A landscape with many peaks, sampled at points; each row gives a point and its height.
From any point a climber steps to the highest of the 2 points nearest to it. It stops when none of these is higher. Distance is the straight distance between rows; heights are no part of it.
mogis height 396: [-35 -11  10 -28  28 -21  27  62  12  -4  32  13 -21  -7  33 -12 -16  52
 -13  -7  30]
buk height 557: [-36  -3 -46   1  78  36  -7  54  54  -2  13   0  -1  23 -20 -16  23  23
   1  -1  24]
Vis height 623: [ 52  -8 -16  10  66   0  17  22  32 -13  33  -7   4  76   7 -33 -34 -17
 -31 -16  17]
nukog height 17: [-68  16 -62 -30 -52 -24  15 -36 -29 -11 -14   8  17   0 -38   7  21 -19
   0  -6 -17]
guk height 498: [ 12   5 -23 -41  20 -25  -9  54  21   2  -1  20 -11  63 -34  -2  -5  29
 -11  27  29]
zod height 577: [-34  41  26 -58 -19 -22   1  28 -28  11 -12  10  -1   5  -3  24  26  38
   6  31   8]
piru height 45: [ 42 -48   7  64 -47 -46  14  25  42  21 -48 -14   1 -13   8 -40  34 -42
  40 -12   5]
Malef height 417: [ 64  12  23   7 -60 -18 -11 -20   1  61 -33 -26  19 -37   3 -37  -5 -32
  16  29 -44]
zami height 404: [ -2  20  64 -18  29  16 -16 -22 -18  11  44  43 -27 -14  16  19  -4  32
 -29  -5   6]
rutom height 36: [-53  19 -48 -43 -36  -7  14   0 -14   2 -33   3  31  10 -46   4 -11 -15
 -42  12  15]
tiken height 353: [-35  30  10 -53   4  22 -26   8  -3  38  10  34   9   2  21 -24  20  10
 -28  18  26]
nus height 210: [  7  11  36   9   4 -15 -27   8 -32 -36 -42 -26   2  -4 -25  45  17  -2
 -23  -2 -54]
sedev height 1: [-55  25 -38 -27 -23  -2  14 -54 -30  14  11  42   4  20  -6 -11  15 -15
 -29  -2   3]
Farok height 11: [  4  -9   0  28 -25 -16  45 -28  11 -21 -11   4  -9  13  26 -31  15 -26
  60  -1  -4]
regu height 233: [ 34 -66  32  26 -44  -6  11   5   1  32 -28   1 -11 -74   3  12 -54 -24
  -7 -12 -25]
semiz height 257: [  8  -2  16  32   6  -1 -11 -20 -16 -37 -29 -34 -34  11 -29   7  13 -47
 -17 -10 -69]
Mizo height 551: [-17 -23   5  21  11  43   4 -24   3   1  23  -3  30 -33  39  -1  -9  10
  29 -12  37]
Vodas height 131: [ 50 -45  61  53   0  13 -31   3 -20 -24 -32   6 -55 -23  34 -13  37   0
 -22  24  10]
Dumu height 315: [ 48   1  34  39 -23 -10 -22  -3  11 -10 -61 -25  -7  -3 -16   0  43 -56
  10 -15 -50]
kar height 151: [-33  30  33 -13   9  12  38  24  12  21 -19   7  50  -2 -21  31 -25  -4
  34  17  29]
pef height 426: [ -6   0  -4 -15   7  23  30  -2   5  25  33  24  56  37   8 -16  -9  -4
   7   9  38]
Zom height 407: [ -8  19   5 -13   4  62  -2 -38   5  65  28  32  23 -17   6  -1 -14 -29
 -24   2  34]
Tetog height 454: [ 23  -3 -21 -19 -80 -41   3 -27   3  37 -16 -25  10 -27   2 -48  17  -3
  12   9 -46]
nime height 366: [-11  34 -12 -24  -2  28 -31  56   4  17 -48 -39  -4 -37   7  10  15  17
   0  36  11]
Dape height 38: [-37  29   3  30  28   2  -3 -43 -14 -25  31  32  -8  19   4  23  15   7
  17   5  15]
faz height 273: [-24 -11   1  -3  20 -33  47  42  14 -18   2  14   0  61 -23  17 -43   8
  13   9  -2]
Taf height 455: [ -8 -15 -35  19 -32 -17   1  31   4 -43 -57 -32   3  14 -44   2  43  -8
  21   8 -24]
boz height 314: [-22 -10 -22  -3  29  15  41  39  35   2   0  -9  31  53 -25  -5 -37 -33
   7 -16   7]
Giv height 565: [  6  45 -33 -18  51   2 -27  46  11 -25  -6   1 -31  53 -49  11  26   5
  -9  17  -2]
Ter height 258: [ 13 -38  29  10 -36  12  -2   4  -9   3 -19 -28  27 -64  18  23 -17   5
  -5 -15 -15]
migop height 523: [ 68  -6   5  11  40  -4 -11  27   7 -20  27  -2  46  22  21   8 -26  53
 -14  30  47]
gemef height 433: [-19  -6  27 -26 -15 -21  18  55   5 -19  10 -22 -28 -34  50 -13  14  54
  28  13  17]
bafo height 256: [-11  44  15  32  -9  12  10 -18   2  13 -25  -2 -17 -22   9   5  10 -22
  61  41  -7]
luze height 372: [ -5   5  46 -16 -20  19   3 -60 -53  26  44  68 -27  -4   2  28  -7  30
 -39  -3  16]
pone height 482: [ -4 -20 -33   0 -11  37  33   5  17  12  14 -24  52  -8   9 -15 -16   9
  31 -17  21]
pok height 59: [-30  31   6  -3  62   9 -34  -8  -4 -32  24   3 -24  -9  16   9  38  22
  14  -7  -5]
tilur height 489: [ -4 -40   1  46  17  55   6 -35  -5  -2  19   8 -20 -26  36  -5 -28 -12
 -20 -25  21]
boso height 499: [-46 -10 -43  24  70  29  -1   5  26 -25  28   4 -36   6  17 -25  14   5
   3 -19  26]
Fugan height 503: [ 24 -25 -29 -12  13  17 -13  12 -13 -25  28 -29  22  30  25 -22   8  26
 -41 -11  15]
vema height 85: [ 17 -38  36   8 -34 -37 -10 -31 -44 -37   0  16 -33   3  39 -27  52   8
  -1   4 -18]
ves height 647: [ -1   2 -87  15 -47  -8 -10 -31  15  26 -17 -29   0 -26  -8 -46  34 -16
  42  18  -9]
Veb height 214: [ 34  -2  36   0 -32  17  10 -19  -4  51  -2  -6 -28 -67   6  -6 -31 -44
   1  -4 -37]
bab height 517: [ 16  31 -14  -6  42  -2  -7  -3  -9 -14  33   5  27  60 -16   9 -10   8
 -24 -19  13]
Vip height 113: [ 49 -21  51   3 -19   1   1  17  -8  -5 -38  -9 -56   8  51 -43  15 -21
 -23  43   6]
Lugu height 354: [  3  63  37 -15 -11  -5   2 -10 -10  -9 -19 -28  15  -7 -14  30  23  -5
  56  42 -21]
Varo height 288: [-12 -36  12  14 -51  11  14 -44 -28  17  14   9  26 -56   6  35 -47  -3
  -3 -15   7]
bemug height 492: [ 13 -54 -30   8 -72 -47 -15 -39  11  17 -20 -14   9 -47  -9 -29  24 -26
  11 -41 -49]
lumu height 403: [ 34 -23 -14  25  24 -52 -32  28 -16 -55   1 -21  36   7 -12  63 -39  48
  -9 -13  20]
sero height 656: [ -7   9 -35  -3  61 -19 -39  29  -9 -44  -2 -30 -28  32 -21  24  13   6
 -42 -17 -17]
besel height 438: [ 12   5   6  -9  43  -3 -40 -18 -29  -3  54  41 -14   7  24  10   1  60
 -55  -5  30]
ref height 322: [-12  -7   1  34 -42   9  20 -65  -3  45   6  14   2 -52 -25  23 -63 -42
  24 -18 -20]
gabi height 203: [-33  27  22   0  56  -8  12  17  23   1  -6  45  38  37 -41  38 -50  -3
  20  24  37]
Ziv height 370: [ 15   2 -21  10 -28   7 -27  23  -2 -13 -73 -37  -1 -29  -8   8  22 -18
   6  20  -8]
Puna height 660: [-54  36 -41 -20  41  40   5  11  32  14  15   6  23  19 -21  -5   8  -5
  12 -13  16]
kada height 443: [-21 -11  -7  43  68  27  21  19  30 -16  16 -29 -29  18   1  -7 -15 -23
   7 -32 -15]
buzed height 106: [-37  29  20 -34 -41 -22  60  21  14  18   4  -4  46  -3 -13  10 -23  11
  62  10 -11]
Vakob height 207: [ 15  25  15  -1 -19  14   6 -11  -1  33 -21  13 -56 -33  12 -12 -10 -34
  12  36 -13]
Vopaf height 408: [ -3   0 -17   2  37  40 -14  63  16  -7 -22 -22 -15 -19  25 -10  16  27
 -10  30  38]
Zofo height 367: [ -8  -7  15   3 -19  18  -1 -76 -61  -2  27  28   0  11 -27  40 -15   6
 -17 -21   4]
butu height 411: [ 14  15  20  16  27  37 -31 -45 -50   1  18  20  14  36 -33  50 -22   5
 -51 -11  19]
zirem height 74: [ 32 -35  39   5 -36  -8  -9 -22 -13  -6 -13   5 -57 -42  42 -20  27 -22
  -2 -15 -36]
zovop height 54: [-52  14   0 -43 -47 -15  34  10 -13  18 -14  -6 -11 -15 -30  16 -20  -7
 -33  -1 -19]
fadug height 16: [-69  27 -14 -16  21 -15  10 -34  -3   1  16  59  -2  34 -26  -6  12  -5
  25  -2   4]
Sevag height 241: [-18 -16   6  -3  63 -25  22  41  37   3  -3  43   2  50 -15   0 -61  17
  -3  25  55]
dor height 60: [ 33 -52  46  29 -44 -41   6  25  23  -1 -36  -9 -36 -22  37 -28  36 -34
  34 -19 -26]
Niv height 466: [ -7  61  27 -28 -35  -1   1 -15 -29  22 -35   6  12 -24 -16  34   7   1
   4  45  -2]
Maza height 587: [ 34   4 -11   1  55 -21 -41  11   1 -41  34 -48 -15  34   7  -2   9  11
 -20 -37 -38]
Lem height 539: [ 34 -28  -4 -22  -2 -17 -19  42  -6 -35  20 -54   4  20  20 -26   6  28
 -29 -34 -35]
movar height 75: [-26   7  14 -29 -62 -30  58  -8   1  26 -14 -13  22 -22 -22  11 -50 -21
  15 -18 -26]
Vob height 559: [-17 -16 -49   3 -49 -29  -9 -23  -1 -30 -23 -13 -10 -14  -9 -26  54 -13
  16  -4 -22]
tesig height 447: [-12 -11 -40  14   8  50   8 -29   8  41  11  11 -13 -14  26 -36  -8 -41
 -12  -8  21]
Votas height 475: [-38 -20 -55  24 -30   4  40  -3  29  16 -17  -6  15 -24  -4 -16 -30 -14
  57   6  15]
susem height 385: [  8  28  33 -53  29  20 -15  -2  12  32  40  44  53  41   1 -24   2  23
 -20   7  18]
gulog height 152: [ 20 -37  30  31   3  14 -52 -10 -32 -23 -20  -6 -26 -62  25  23  20  28
 -11   2  15]
tetof height 576: [ 27  13 -29  21  85 -18 -19  -8  38 -16  45  11  12  62 -15   1 -46 -16
 -28 -45  17]
Dalu height 461: [ 62  13  -9  16  33 -39 -22   9   5 -39  38  16  37  28  -2  67 -34  44
  12  22  37]
Fetu height 453: [ 10   3  10 -20  24   6  18  56  16 -11   4 -10 -36  49  10 -16  17  33
  12  21  14]
tas height 490: [-40  19  19 -57 -22 -22   8  27 -13 -11  25 -14  -6 -26  19  15  23  46
  24  -4 -28]
sutez height 574: [ 79  13 -17  -1  54  -9  -3  28  41 -18  63  -3  24  36  24 -19 -25  35
 -20 -16  31]
gobud height 98: [ 16 -18  29   4 -16 -23   7   6 -29 -17  -6   7 -27  30  43 -18  16  15
 -16  42   2]
zevo height 371: [ 80  -4  57  27 -44   1 -24 -32   0  31 -48  -3  -1 -19  -1  -5  22 -53
  -8  11 -41]
liko height 460: [ -1 -38 -37  -9 -70 -20  11 -63 -28  11  -2   1 -15 -49 -32 -13  -9 -33
 -13 -46 -61]
dab height 469: [ 15  -7   8 -17  26  23 -15   7 -28   2  26  -8  11 -18  27  10  -6  31
 -51   2  28]
poba height 175: [ -7 -22  26  24  -1  -3 -39 -16 -44 -37  -6  -8 -16 -22 -12  55   1  26
 -31 -10 -19]
fov height 375: [ -8   9 -35  36  59  26  25  38  54 -26  -7 -36  -7  64 -47  -2 -11 -39
  14 -15 -14]
Foge height 558: [-27  -6 -94   2 -66  -2  28  11  39  20 -23 -13  11 -16 -18 -33  13  13
  62  26  26]
lubo height 368: [-40  14  24 -62  24  -9 -17  41  14  15  19  29 -28  14  18 -16  16  30
 -23 -14   3]
toteb height 464: [  3  41  15 -15  41  38 -30 -21 -14  16  40   9  48  17 -15  26  -2  -1
 -41 -24 -15]
lalot height 73: [ 13  -8  17   0  25 -19 -29 -18 -21 -37  18  -8 -31   5  44 -16  53  25
   8 -14 -26]
vas height 364: [-17  20  -2   7 -10  54   6 -51  12  49  12  22  16 -45 -28  32 -43 -47
  -6 -17   2]
ses height 28: [ 23 -32 -37  33 -62 -32  27  -9  26   6 -28  -2  27  -8  -3 -38  22 -31
  65  -4   4]

Call two points neighbours if one is among the 2 nearest of the other. Go from one point of each pair to the other, from neighbour to neighbour, staying as high as possible. Name the lowest point that can't be avoided.
ves / Vis: nime
Vis / sero: Zofo
bemug / sero: Farok
ves / Mizo: Votas

Where does a climber stop that starts at each point below?
luze: sero
fadug: bemug
ses: bemug
sedev: Puna
Veb: Mizo
Vodas: bemug
gabi: Puna
